A landscape with many valleys, sampled at points; each row gives a point and its height.
A ball rolls from a point to whichever of its 2 nearest points has the largest drop for the distance, and stops where none of them is lower. Distance is the straight distance between rows; heights are no part of it.
J_722 h=444: [-21 -34 15 17 -4 -41 21 -16 20 -17 -18 19 -6 5 -16 16 55 32 11 -5 -31 44 -9 32 6 -5 -25 6 6 0 -1 -23 8]
J_90 h=193: [51 -40 -29 -70 -36 -9 -13 4 -13 -30 5 28 -13 -28 32 13 15 -22 1 21 3 -15 1 -4 16 6 11 -46 -4 21 5 1 53]
J_602 h=547: [-3 0 15 -21 -47 33 4 25 -43 33 36 -17 28 24 -34 -5 14 -19 18 -18 10 -25 15 -32 0 -11 -26 33 -9 2 14 -6 17]
J_569 h=637: [-21 -23 20 5 33 -27 -37 32 -6 0 -15 3 14 22 -57 13 57 26 -16 -22 -20 46 18 38 -7 -14 -28 38 -14 -2 -3 -23 -7]
J_337 h=439: [28 32 9 -15 33 30 -2 15 -11 -49 -39 -19 12 -45 42 -5 -34 -18 13 -16 4 6 -21 2 -37 8 30 -2 0 -64 20 -28 19]
J_183 h=86: [13 -3 3 -27 -33 -47 -1 -1 -22 -31 -19 0 -30 -13 -5 -24 45 22 17 47 -27 -33 21 -34 -8 26 -3 -17 -10 10 25 -10 44]
J_330 h=326: [-6 -35 37 13 -8 10 7 -8 33 0 20 7 0 62 -51 -6 63 49 33 -7 -46 38 -1 4 7 -6 -54 20 -12 -18 12 -14 9]
J_920 h=273: [53 18 -10 -17 6 37 -18 46 -15 -20 15 11 -14 -16 32 -1 -46 -15 -7 -3 42 2 -32 -9 23 -44 19 -23 4 -45 31 -27 18]
J_760 h=311: [-15 -10 -28 24 -21 -88 14 -11 22 -3 -5 15 12 20 -16 -8 38 34 7 49 -18 0 12 -2 -15 6 -6 6 -16 22 26 4 -14]
J_422 h=595: [-41 -5 -8 16 15 -30 15 -49 23 9 -25 4 7 -10 1 -8 6 -2 -11 31 0 36 -16 21 -6 18 9 -23 24 24 -35 18 -24]
J_140 h=274: [-12 -7 28 10 -16 -10 9 -6 -8 6 10 -6 10 35 -55 -28 52 38 39 2 -30 38 3 -20 8 -4 -29 16 2 1 22 -23 36]
J_41 h=559: [-7 27 5 -8 -43 60 31 23 -35 31 33 -9 17 15 -41 1 -7 -26 5 10 25 -17 10 -17 26 8 -23 43 -5 -6 42 -11 30]
J_100 h=687: [-14 -23 -23 26 0 -48 5 0 16 31 -1 23 19 34 2 28 9 -4 -7 -33 -13 -30 17 16 3 7 -19 4 7 13 -4 27 -46]
J_502 h=235: [-34 -41 -13 47 22 -55 15 13 10 28 -18 36 -16 21 3 17 1 7 -17 -64 -12 28 -28 26 -7 4 -26 -56 29 -23 -38 -7 -21]
J_398 h=501: [13 -2 -15 -48 -21 26 -4 -10 1 14 23 1 -25 -18 31 10 -5 -6 -14 36 25 -32 21 -28 -22 24 31 14 -31 43 -28 20 7]
J_23 h=283: [-11 -27 -13 28 25 -45 4 -24 30 7 -10 28 11 13 -12 11 10 18 -3 -3 -16 44 -3 30 4 -7 10 8 -6 17 2 8 -39]
J_639 h=318: [10 53 -24 -11 -12 -6 3 5 8 -31 -4 9 -1 -33 36 14 -13 2 0 50 19 -19 -7 26 36 1 28 -1 12 -9 53 1 14]
J_234 h=266: [33 -22 -19 -24 8 55 1 16 8 -4 -41 14 -15 -14 50 -10 -54 -38 -10 17 10 -11 -1 -26 -4 10 19 -2 7 -25 16 1 -17]
J_143 h=197: [27 13 -19 -2 -21 25 -15 21 -11 -33 -7 -6 -10 -10 54 -1 -34 -28 3 5 42 -6 -54 -13 12 -40 26 -42 20 -21 20 -17 23]
J_322 h=696: [-11 -26 -36 1 -21 -53 -4 -4 -13 25 -5 17 13 5 10 24 6 -26 -12 -22 2 -54 7 -6 -1 15 -2 -31 7 21 -16 38 -21]
J_838 h=424: [30 49 10 -18 1 10 -16 27 -11 -22 19 -12 2 -2 5 22 21 23 24 -23 -25 -38 13 26 15 -29 -11 26 -10 -33 41 -27 31]
J_577 h=537: [-1 8 7 -12 -36 -3 0 3 -47 19 44 -10 9 -4 -41 -41 2 4 8 20 11 -15 -21 -57 23 -16 -21 -43 8 30 9 -10 19]
J_428 h=389: [30 47 -15 -14 18 3 -11 16 5 -24 -3 2 22 -20 21 32 -5 3 17 -10 -13 -23 8 41 9 -15 4 33 -7 -44 51 -17 -8]
J_325 h=104: [9 11 -9 31 -5 23 -2 6 2 -29 -22 -19 8 -4 42 -14 -34 -23 10 -24 30 6 -39 -3 2 -33 19 -21 27 -22 -1 -14 -2]
J_282 h=490: [-21 -6 -9 39 -5 52 1 7 -1 22 -8 -6 2 32 -1 -5 -44 -37 -6 -26 20 -5 5 1 26 0 -3 6 20 25 -7 5 -22]
J_925 h=762: [41 12 -37 -67 -4 28 12 28 -18 -2 11 37 -9 -21 11 63 5 -29 -18 13 13 -39 15 17 10 20 1 29 -23 -44 48 1 34]
J_228 h=336: [-24 -2 -23 5 -39 -29 -13 5 -10 -3 19 -3 -24 22 -14 14 26 -2 -25 26 6 -58 2 0 46 -29 -24 -41 9 57 -10 6 12]
J_830 h=156: [-4 -17 24 2 -37 -33 -10 5 -23 -7 -2 0 -38 10 -30 -31 54 36 8 36 -18 -27 10 -37 -9 -9 -37 -22 -1 14 -5 -21 31]
J_75 h=494: [-12 6 -35 17 -36 -26 47 -23 43 -21 6 17 50 5 11 38 6 -9 29 -15 -11 20 -3 27 27 4 12 39 -3 6 29 12 -13]
J_987 h=621: [-29 -10 28 -5 26 7 -34 12 -16 -8 -40 -22 12 6 -37 20 57 4 -13 -9 -15 26 18 61 2 -2 -29 25 14 7 -12 -19 8]
J_387 h=531: [16 4 -22 -17 -13 46 -10 21 -12 -11 -20 0 8 -6 25 26 -23 -46 -3 3 19 -29 -1 26 29 -11 -4 8 15 -22 40 -8 9]
J_854 h=488: [9 11 46 29 14 5 -18 8 9 -31 5 -25 -25 4 -18 -26 26 31 6 -21 -13 16 -1 18 12 -33 -32 2 17 -17 -9 -31 -1]
J_758 h=379: [33 -9 33 -39 8 26 -23 20 -51 -29 -20 -20 -5 -48 9 -19 7 -6 11 -20 -12 -13 -4 -26 -24 8 1 -13 -6 -18 7 -19 52]
J_729 h=489: [15 39 -14 -50 -30 48 -5 23 -25 -15 33 0 -31 -26 13 32 17 -1 -13 33 35 -27 8 10 21 18 26 24 -17 19 18 -10 72]
J_772 h=342: [-23 -23 -20 37 -7 -55 16 -21 16 3 -17 33 -15 13 -14 -17 23 19 -16 42 -27 -2 3 -4 8 15 -25 -26 13 34 0 -4 -18]
J_524 h=557: [25 22 -5 -35 -16 63 -8 23 -23 -6 -2 4 -22 -3 6 12 -5 -17 4 14 -6 -34 17 14 41 10 -6 5 10 -19 46 -10 45]
J_363 h=581: [-28 -2 -2 37 -8 -36 26 -35 7 -15 -15 -1 10 -24 -7 -3 14 13 8 7 -2 30 -22 -2 1 3 7 -9 12 35 -19 -10 11]
J_190 h=152: [14 24 -16 -16 21 19 32 14 6 3 -16 9 32 -49 30 9 -54 -30 -12 19 33 13 -16 -14 -18 18 31 24 1 -38 26 13 -21]
J_383 h=533: [6 25 18 21 8 13 4 3 22 -29 14 -10 24 19 -5 -6 0 14 36 -26 -10 25 -22 30 58 -50 -18 -6 31 -27 34 -31 5]
J_641 h=293: [-7 6 39 1 31 -20 2 -21 -17 -26 -42 -13 1 -32 -14 -20 30 25 12 10 -28 44 3 12 -23 31 20 7 9 -4 7 -25 35]
J_950 h=385: [9 -9 4 17 21 -7 -17 16 -2 0 -17 -4 11 -8 -4 -12 -17 -1 -10 -18 1 6 24 -7 -18 1 9 26 -8 4 -3 0 -38]
J_208 h=483: [-17 30 10 9 13 24 -26 10 2 -7 -14 -23 -5 22 -27 -11 43 43 14 19 -32 1 27 22 -8 25 7 49 -5 11 39 -7 34]
J_756 h=518: [3 -1 21 6 -25 37 13 5 -17 25 35 -13 17 27 -26 -23 -11 -12 24 -43 6 -5 7 -35 10 -15 -24 8 10 -9 -6 -2 -20]
J_859 h=516: [7 2 3 -29 -3 3 6 -15 13 17 27 -16 -29 -19 29 -6 -18 14 -10 21 14 -35 23 -47 -50 16 40 10 -40 37 -53 26 -18]
J_663 h=242: [-22 -26 -3 32 4 -41 -1 -5 37 12 4 11 6 40 -21 19 45 38 -11 10 -18 11 7 34 -8 2 -22 24 -12 26 7 12 -32]
J_814 h=723: [21 -23 -31 -13 -32 25 12 -5 0 -1 11 18 -31 -13 41 -5 -33 -24 -5 2 21 -37 -15 -41 9 -1 13 -34 -3 30 -22 8 16]
J_516 h=680: [-20 -23 -13 45 5 -52 -1 9 25 34 7 21 -24 34 13 36 6 14 -18 -47 -10 -43 9 16 -2 6 -29 -32 11 -1 -24 26 -45]
J_17 h=192: [-7 -26 9 57 15 1 9 2 25 14 -1 20 -35 35 -8 -28 -14 16 -13 -28 -16 -3 12 -25 -7 14 -25 -19 12 9 -36 10 -43]
J_72 h=492: [-14 -8 32 31 -12 36 13 5 -1 24 19 -14 -2 33 -37 -45 -3 11 12 -28 -9 17 18 -59 -11 5 -21 26 -2 18 -27 -1 -13]
J_935 h=181: [-24 -21 -5 49 -28 -65 47 -18 30 0 15 18 -1 23 -1 17 42 28 8 -27 -23 3 -7 5 -25 -5 -29 3 -3 5 -18 -1 -15]
J_169 h=146: [35 -11 -11 -53 -36 -28 0 -6 -12 -49 -16 13 -27 -33 23 -7 17 -9 13 35 -13 -30 10 -15 9 23 14 -36 -6 10 20 3 40]
J_961 h=470: [18 22 13 -8 -8 34 -10 10 -13 7 30 -7 1 13 -21 -31 -17 5 20 8 7 -3 -6 -10 52 -31 -18 -21 24 -14 40 -18 -7]
J_796 h=310: [37 -27 0 -8 10 39 -15 20 -7 -15 -42 4 -7 -1 23 -29 -38 -30 3 -11 -9 -1 2 -29 2 -12 -5 -14 14 -32 16 -13 -12]
J_19 h=714: [32 -43 -12 -33 -43 18 7 7 -26 18 25 26 -15 3 17 2 -12 -24 -5 -13 8 -37 9 -55 1 6 -3 -22 -17 29 -20 15 20]
J_941 h=128: [-39 12 -14 61 29 -48 21 -24 11 19 12 -1 -44 -24 11 3 -22 22 -31 1 -17 -26 -7 -31 -39 37 -4 -66 -5 4 -67 -3 -15]
J_370 h=332: [-17 -27 -21 38 10 -15 7 -7 9 18 -6 25 21 30 -18 12 -8 -8 1 -37 -7 33 -12 20 39 -22 -5 -4 14 24 3 -1 -14]
J_884 h=374: [-4 2 9 -5 -31 -20 -14 18 -15 0 13 -12 -4 27 -21 0 37 11 0 15 -6 -37 12 3 50 -35 -35 -7 10 28 24 -5 14]
J_555 h=417: [-18 -45 22 28 2 -20 25 -17 26 -15 -2 28 -15 16 -20 17 29 26 11 -38 -26 62 -36 26 11 -29 -24 -7 2 -13 -18 -24 -4]
J_300 h=530: [16 -4 3 -23 0 -5 22 -11 19 11 4 -1 -12 -18 34 -13 -34 8 -1 29 0 -26 23 -43 -37 23 31 17 -32 4 -10 19 -36]
J_355 h=412: [-4 1 18 9 13 80 -13 3 -5 -14 -29 -27 7 15 -12 -28 -18 -31 20 -31 -4 36 -4 0 23 -9 -15 6 32 -20 -2 -25 10]
J_111 h=356: [-17 3 -37 7 24 -60 4 -33 2 27 -4 8 8 -15 17 -11 -41 -17 -26 27 0 -23 -10 -16 -11 20 21 -63 9 16 -22 40 -35]
J_613 h=341: [10 3 34 -18 1 -7 -15 -1 -38 -30 -35 -23 16 -37 -3 -4 40 3 20 -17 -24 -5 2 3 -27 15 -3 8 9 -18 11 -21 43]
J_144 h=245: [4 -5 37 28 21 -17 9 -3 -4 -20 -25 -12 -17 -13 -24 -40 17 36 11 13 -22 33 11 -24 -22 15 -4 9 -6 8 -3 -29 12]
J_281 h=789: [22 17 5 12 -2 29 -3 23 11 -2 13 -5 23 18 -9 9 2 5 18 -24 -18 -8 23 7 0 -10 -21 52 -15 -17 31 -11 -15]
J_74 h=127: [-17 -14 5 68 11 -29 24 -11 36 11 15 8 -15 25 -13 -15 1 37 -5 -22 -16 17 4 -25 -33 10 0 13 -21 24 -27 6 -34]
J_625 h=754: [15 13 -29 -67 -28 36 13 13 -18 -5 2 11 7 -35 24 48 -6 -46 -18 34 39 -33 4 18 6 30 15 20 -10 -16 27 21 23]
J_586 h=545: [18 11 -18 -23 12 20 15 5 16 12 9 14 -17 -31 42 -11 -61 -10 -19 38 23 -21 1 -35 -14 12 40 -3 -15 16 -7 20 -31]
J_358 h=429: [-24 -33 2 28 -2 30 8 -23 30 7 11 7 -3 34 -35 25 11 16 10 -35 -14 56 -7 1 8 3 15 54 -37 29 -11 13 -10]
J_63 h=799: [-3 8 18 21 11 31 -17 19 5 -2 12 -18 25 31 -43 3 16 7 10 -38 -17 28 22 12 2 -14 -22 63 -18 -4 6 -18 -4]
J_526 h=506: [-7 23 4 -29 -39 39 7 3 -35 27 59 -6 5 14 -33 -22 -15 -8 17 26 32 -20 -11 -31 49 -8 -19 -30 17 15 28 -8 -4]
J_911 h=300: [-13 22 -2 3 6 -43 44 -60 19 -15 7 -15 1 -34 38 -29 -46 -10 -2 61 3 -20 -20 -36 -26 18 33 -56 -3 9 -39 26 -18]
J_679 h=408: [-16 23 11 -37 7 -25 41 -62 15 -4 -12 -3 53 -29 3 0 -8 -8 33 28 -7 65 -15 17 -9 24 42 20 -9 -17 5 23 16]
J_733 h=745: [11 -1 -32 -61 -35 47 5 1 -13 -15 14 1 -5 -37 40 34 -13 -42 -22 38 51 -23 -8 7 5 24 28 -10 -5 26 -10 24 37]
J_308 h=294: [-6 -10 -27 7 -9 -18 -35 2 -19 12 13 6 -29 -7 8 8 -7 -7 -32 10 20 -48 -6 -11 19 -13 8 -50 4 51 -29 11 1]
J_748 h=580: [28 46 -5 -44 5 86 2 30 -28 -12 19 12 -35 -11 3 33 -8 -16 -15 4 23 -33 -7 25 40 -1 2 8 9 -39 36 -19 65]
J_553 h=383: [55 3 10 -50 23 68 -20 41 -28 -14 -5 8 -13 -12 0 -20 -35 -20 5 -29 -10 -8 9 -27 -3 -7 -9 -3 -12 -60 22 -29 24]
J_344 h=380: [-17 12 -21 -3 28 -64 -7 -18 0 61 11 9 21 0 4 -7 -29 -8 -24 16 10 -21 12 -7 -23 19 18 -30 -3 12 -27 60 -44]
J_749 h=382: [-22 -42 2 32 1 0 23 -26 27 10 18 28 -6 41 -32 29 1 12 15 -62 -12 54 -36 12 39 -31 -6 -2 -7 1 -18 6 -13]
J_127 h=507: [21 17 22 16 5 12 -24 17 8 -30 11 -20 -4 4 9 -1 -2 9 12 -28 2 -13 -6 24 29 -54 -20 -2 16 -22 16 -25 -8]
J_523 h=423: [6 24 12 -40 7 -49 -5 -15 -13 26 12 -16 48 -27 10 -5 -10 -17 -6 22 19 -6 7 10 -33 -4 18 8 -12 -12 -9 43 -26]
J_126 h=346: [-14 18 0 -22 11 7 10 -16 6 21 -8 -14 52 -10 -10 0 0 -4 9 17 0 31 19 1 -30 32 29 59 -16 5 10 22 -9]
J_992 h=508: [2 -7 8 -28 19 5 -48 -3 -7 -24 -30 -37 -20 -28 35 -1 2 -19 -21 6 31 -11 -19 20 -29 -20 20 -37 22 -7 -39 8 -19]
J_835 h=473: [-1 9 -20 9 -38 -23 23 -12 17 -8 -2 2 27 7 6 12 23 1 19 8 -14 -8 15 5 6 12 -1 39 -2 10 30 9 -4]
J_948 h=521: [3 -35 2 -22 15 -20 -36 -3 -16 0 -25 -11 -14 -20 19 4 6 -22 -27 -3 13 -27 1 7 -34 0 3 -38 10 0 -38 23 -30]
J_658 h=456: [7 -11 -26 0 21 53 -20 16 8 -1 -44 -7 28 30 8 18 -33 -57 -1 -26 -1 3 11 37 0 -5 -10 26 11 -23 15 -7 -33]
J_621 h=734: [21 -4 -28 -28 -27 60 6 8 -9 -23 13 5 -21 -35 50 8 -32 -32 -11 24 48 -4 -38 -25 10 4 25 -30 0 22 -13 -1 51]
J_199 h=52: [-31 1 -15 68 13 -44 33 -27 23 20 12 5 -17 1 6 -1 -17 22 -8 -25 -15 -8 -4 -33 -26 28 5 -23 -3 22 -46 7 -21]
J_417 h=399: [-17 -44 4 39 5 2 8 -21 56 -2 23 9 -17 39 -41 21 28 53 -2 -16 -16 51 -18 12 -16 6 8 45 -53 23 -12 16 -17]
J_511 h=108: [-35 -10 12 54 4 -57 24 2 24 11 22 7 -5 6 -6 29 32 37 -9 -61 -4 16 -17 32 -33 -15 -18 -1 -1 1 -44 -3 -27]
J_351 h=491: [4 10 10 -5 33 19 -49 18 -2 -44 -34 -43 1 -18 18 -8 -5 -22 -16 -27 21 7 -5 29 -23 -25 15 -4 16 -28 -25 -11 -17]
J_2 h=524: [-22 12 7 -8 -17 4 11 -30 -4 -11 -34 -20 13 -25 -3 -16 19 1 11 37 -7 10 6 -8 -10 44 15 23 8 29 3 6 19]
J_874 h=414: [42 7 -1 -43 -38 27 -7 18 -17 3 49 11 -21 -10 8 2 -2 -2 10 9 22 -20 -2 -17 42 -29 -1 -15 -7 2 15 -19 43]
J_481 h=555: [-12 -3 19 8 10 15 5 -12 15 -14 2 -1 12 32 -34 4 25 16 30 -14 -25 45 -17 33 70 -33 -26 -3 25 -1 31 -19 16]
J_277 h=546: [-48 -30 -18 31 11 -17 2 -12 -6 25 -36 0 -5 3 8 9 4 -22 -26 -29 2 -2 -19 12 -18 26 -12 -51 38 12 -48 20 -15]
J_375 h=367: [-12 -53 20 22 -2 -1 2 -2 48 -4 7 17 -17 52 -45 20 62 64 7 -2 -36 52 -16 20 -27 5 -27 39 -44 -7 0 -6 8]
J_965 h=562: [-7 3 3 31 -28 -33 18 -9 -27 0 6 -4 15 -9 -25 -32 11 4 8 4 -3 4 -18 -44 10 -5 -13 -16 6 30 -1 -19 24]
J_368 h=672: [-23 -27 3 17 16 -22 -30 23 9 23 -3 8 -38 23 12 21 14 4 -33 -35 5 -41 17 26 -18 1 -24 -25 12 1 -46 22 -48]
J_297 h=431: [3 15 15 -15 26 -67 15 -32 27 12 1 -6 25 9 -13 -20 14 34 26 60 -27 33 26 17 -38 17 18 26 -32 -21 29 23 -7]
J_537 h=407: [-5 38 24 -13 5 -58 33 -46 30 32 21 -12 41 14 -9 -34 -12 7 13 57 -11 35 8 2 -29 -6 14 23 -24 -14 -8 50 6]
J_120 h=463: [25 -15 17 -52 2 0 -11 -11 -17 -16 -13 -20 3 -49 41 -2 -5 -16 4 4 8 -21 4 -13 -41 9 28 -6 -14 -10 -18 13 -3]
J_566 h=339: [57 5 6 -41 19 31 -21 55 -38 -4 20 16 -11 -26 -7 -19 -39 -4 -11 -9 16 2 0 -30 17 -24 3 -13 -19 -39 34 -27 23]
J_675 h=556: [-26 -26 -22 26 8 4 -25 14 -15 23 -33 -17 -3 28 14 14 -21 -44 -27 -41 21 -27 -12 20 -1 -3 -4 -43 37 12 -24 19 -15]
J_237 h=455: [6 37 24 -10 1 5 -30 18 -20 -18 2 -26 -9 12 -17 1 55 38 18 -11 -34 -34 27 16 -10 -7 -4 29 -4 -14 33 -20 49]
J_192 h=525: [-7 6 -9 18 -33 49 19 9 -11 24 13 6 7 26 -12 0 -27 -32 0 -1 18 -24 17 -6 31 3 -15 32 4 22 22 3 -6]
J_317 h=606: [-55 -15 -19 15 38 -46 24 -61 23 21 -8 28 -8 -8 -15 8 -19 9 -17 24 -5 72 -40 17 -1 8 40 -40 -6 16 -46 21 -20]
J_66 h=368: [-21 -23 8 23 0 -23 -14 -1 2 9 -21 11 -32 7 -10 -12 32 13 -25 28 -14 -19 12 1 -10 11 -31 -17 12 28 -24 3 -27]
J_930 h=532: [-30 -23 5 -4 28 -36 -11 -9 -11 29 -36 -5 2 -12 10 -8 1 -23 -32 -14 9 12 -9 21 -52 22 -4 -48 28 -11 -55 29 -42]
J_212 h=212: [25 16 -24 -45 19 33 11 10 1 -7 -30 14 8 -37 48 4 -49 -36 -15 45 23 -2 -19 -6 -6 22 31 -4 11 -45 37 15 -2]
J_964 h=410: [34 16 24 -33 17 33 8 24 -34 -27 -20 -15 13 -56 20 -7 -19 -9 11 -26 -10 -8 -4 -25 -39 22 16 20 -12 -44 15 -19 37]
J_254 h=505: [-26 9 13 4 10 20 -11 -22 9 -4 -30 -21 -1 5 -19 -15 35 25 10 32 -23 27 27 6 -16 44 9 47 0 26 11 3 21]
J_380 h=482: [17 6 4 -67 -16 17 -15 -32 6 -7 8 -16 -17 -31 44 4 -3 -14 -3 46 16 -25 11 5 -13 13 29 -10 -6 17 -31 31 4]
J_108 h=464: [-32 -23 12 37 -23 25 19 -13 8 28 16 -8 9 51 -42 -6 24 12 17 -31 -7 27 11 -28 -11 4 -17 46 -14 33 -22 1 4]
J_732 h=771: [67 12 -15 -52 1 34 10 32 -11 -7 37 33 -17 -25 21 35 -8 -4 -1 -14 16 -18 2 -7 6 -14 3 21 -27 -48 23 -25 43]
J_215 h=500: [16 18 -17 -9 8 71 -10 32 -10 -2 -18 -7 20 24 0 22 -38 -51 1 -19 12 -9 -6 34 32 -27 -24 13 15 -49 42 -27 0]
J_669 h=185: [-39 -21 -11 44 28 -61 22 -17 29 17 -4 20 -5 0 7 29 -5 10 -8 -58 0 40 -25 29 -23 9 9 -33 9 -13 -48 9 -28]
J_354 h=354: [25 29 -21 5 -1 -33 2 -6 28 -30 2 7 9 -13 36 16 -5 15 16 24 0 -25 3 36 24 -15 14 10 3 -19 55 2 -23]
J_488 h=361: [25 6 10 -21 30 71 -21 32 -24 -15 -36 -7 8 -1 -14 -27 -26 -29 9 -28 -23 11 13 -7 8 7 -15 13 11 -47 23 -24 14]
J_498 h=443: [14 -8 17 -39 11 -38 -4 -13 -14 8 -16 -16 40 -24 8 4 9 -16 8 -3 -4 -5 18 0 -52 11 10 18 -15 -26 -9 21 -29]
J_490 h=453: [-18 -10 1 34 -5 77 4 -8 7 1 -24 -17 7 30 0 -21 -38 -43 9 -26 18 32 -18 -1 29 -6 1 -3 36 7 -13 -11 3]
J_376 h=603: [-7 -12 16 -8 35 24 -39 10 -23 -14 -46 -11 20 0 -39 -1 20 -11 3 -23 -23 38 15 32 14 9 -13 21 16 -3 6 -20 17]
J_750 h=520: [6 32 -10 -11 -35 47 -13 15 -10 3 41 -14 -35 -8 5 13 -2 6 -14 32 40 -35 10 -9 22 -6 15 27 -22 43 -3 -7 38]
J_168 h=780: [46 17 -3 -14 -13 21 14 25 0 -7 27 15 -1 -10 15 19 -13 2 15 -21 -1 -30 18 -17 -9 -15 -8 48 -31 -47 30 -14 1]
J_389 h=437: [20 34 28 -15 3 31 -24 23 -9 1 37 -14 -12 32 -34 -31 11 32 25 6 -21 -10 18 -9 33 -19 -26 8 3 -30 47 -20 6]
J_712 h=663: [-21 -22 22 8 24 -31 -20 17 15 11 -12 8 -14 19 -7 7 41 18 -36 -9 -11 -1 22 42 -40 9 -33 3 1 -9 -36 13 -66]
J_951 h=241: [-15 -6 -8 28 -9 -16 -18 1 -23 28 36 0 -46 10 -7 1 -5 8 -24 -25 6 -48 -11 -32 13 -10 -23 -78 9 23 -55 4 13]
J_229 h=196: [-1 21 -1 26 14 -5 7 -8 2 -27 -20 -8 21 -37 30 -13 -32 -4 6 5 25 20 -27 -1 -1 -6 33 -5 18 3 2 -13 -6]
J_723 h=217: [-12 -3 42 14 -27 -27 13 -8 -15 -10 3 -10 -15 5 -39 -34 56 36 26 12 -21 14 -7 -18 7 -11 -46 -18 19 -5 0 -29 30]
J_332 h=529: [-9 -16 -11 14 -10 44 -23 21 -20 28 -1 -19 -3 49 3 8 -48 -58 -11 -43 31 -31 -8 12 26 -29 -10 -36 29 7 -6 6 -6]
J_590 h=432: [-33 2 -12 -22 2 -32 34 -58 13 17 -6 10 58 -17 -8 9 -12 -22 12 18 6 56 -19 15 -3 17 40 15 -7 16 -14 40 -4]
J_401 h=465: [-14 -4 35 33 10 -27 1 3 16 -22 -11 -8 -21 -2 -12 -4 47 41 -9 1 -17 25 -7 37 -7 -16 -31 2 13 0 -8 -29 -6]
J_88 h=191: [7 -10 19 50 5 -13 18 -6 21 -3 8 9 -7 15 -20 -30 1 34 17 -1 -25 33 5 -32 -4 -3 -8 21 -9 14 3 -18 -11]
J_214 h=452: [0 24 -12 -14 -7 -51 21 -20 19 -14 -6 -4 35 -7 0 10 28 21 32 27 -26 10 20 25 -19 24 21 35 -10 -20 49 5 9]
J_60 h=578: [-15 -17 11 5 20 33 -14 -9 5 -8 -19 2 14 27 -40 23 21 5 20 -22 -34 50 0 43 46 -12 -8 30 -1 5 15 -16 22]
J_650 h=331: [-15 2 -35 17 24 -40 21 -32 5 2 -8 4 -1 -32 31 -23 -63 -19 -21 41 -3 -26 -28 -50 -20 25 35 -74 5 24 -24 20 -16]
J_701 h=253: [-21 -12 -14 57 10 -2 -1 1 14 37 9 9 -29 48 -4 -12 -28 -2 -6 -42 -5 -19 -7 -15 29 -1 -33 -57 34 -1 -28 15 -22]
J_786 h=344: [27 -6 6 -5 -10 3 -23 14 -16 -5 7 0 -17 -12 8 -11 -2 7 -6 0 8 -29 12 -21 1 -16 4 4 -9 15 -5 -5 -4]
J_150 h=548: [-2 11 -7 0 -29 17 -33 30 -30 24 32 -16 -19 23 -28 -8 12 15 -11 34 23 -36 26 -23 10 -18 -4 27 -22 44 11 -2 25]
J_404 h=401: [-2 4 -10 -21 15 -63 -27 0 -13 31 15 -4 20 -13 5 9 -2 0 -24 1 22 -28 15 12 -31 -9 19 -10 -9 8 -23 38 -44]
J_276 h=652: [-36 -35 20 12 29 -18 -21 36 12 5 -6 19 -6 32 -35 18 44 15 -39 -38 -15 45 10 52 -17 -4 -39 16 -6 -7 -37 -12 -42]
J_512 h=705: [16 -46 -25 -15 -46 -27 5 8 -26 29 15 32 3 27 5 12 -2 -33 0 -31 -3 -59 14 -43 6 10 -15 -27 -8 18 -11 31 -3]
J_527 h=264: [9 41 -15 11 4 0 8 4 -6 -21 -9 8 5 -46 31 -15 -41 1 -9 47 29 2 -26 -13 15 6 33 -7 8 6 32 -7 8]
J_331 h=418: [0 -17 -8 3 35 29 -14 -2 19 1 -31 3 30 18 -8 8 -15 -22 -3 -18 -12 36 29 22 -8 17 5 43 -4 -1 0 7 -46]
J_243 h=186: [-19 -5 -6 48 3 -38 6 -5 -5 13 22 5 -58 -17 11 3 -12 21 -25 -22 -7 -47 -16 -40 -18 12 -16 -78 -1 4 -63 -10 6]
J_684 h=237: [-14 38 -13 -1 24 23 9 -3 9 6 -5 -12 51 -28 20 7 -43 -29 -10 2 42 34 -16 22 -12 1 44 29 9 -11 -5 19 -30]
J_431 h=276: [-3 -5 -8 21 -7 -48 -19 11 23 7 6 0 -3 31 -4 9 43 37 -8 31 -12 -30 23 14 -8 -10 -20 21 -13 20 21 13 -27]
J_402 h=256: [-19 35 3 12 9 -23 21 -40 11 -12 -8 -19 30 -39 30 -20 -33 -8 3 32 24 12 -24 -5 -20 13 41 -18 13 14 -28 13 -14]
J_257 h=384: [-16 42 20 -22 15 -22 33 -45 24 19 9 -15 47 -9 -5 -20 -15 10 23 45 -3 60 2 0 -26 19 41 45 -26 -9 0 34 11]
J_357 h=454: [28 28 -1 -52 -33 68 6 18 -17 -6 57 6 -30 -8 8 22 2 -7 -1 17 42 -13 -6 6 52 -12 4 -5 -4 2 13 -25 76]
J_719 h=299: [-24 25 -5 -12 34 10 10 -14 17 21 3 -6 55 -14 -9 6 -34 -15 -4 -8 18 63 7 20 -16 11 44 53 -20 -1 -10 25 -35]
J_556 h=467: [9 24 11 -8 44 25 -21 -14 18 -44 -47 -30 15 -20 36 -10 -20 -16 14 -3 -1 24 -3 32 -27 2 25 2 19 -49 -5 -9 -15]
J_977 h=381: [50 3 4 -25 -13 10 -15 21 -14 1 41 15 -36 -19 15 -12 -8 22 -4 16 17 -12 10 -37 10 -20 16 -3 -28 21 4 -24 28]
J_350 h=406: [18 11 25 6 0 -26 -29 23 -15 -5 17 -1 -18 20 -30 -27 30 42 8 21 -17 -12 16 -6 35 -29 -31 -6 6 -2 37 -20 8]

For each start below, name the point where the ball stops.
J_602 -> J_183
J_948 -> J_199
J_625 -> J_663
J_569 -> J_663
J_524 -> J_786
J_965 -> J_199
J_63 -> J_663
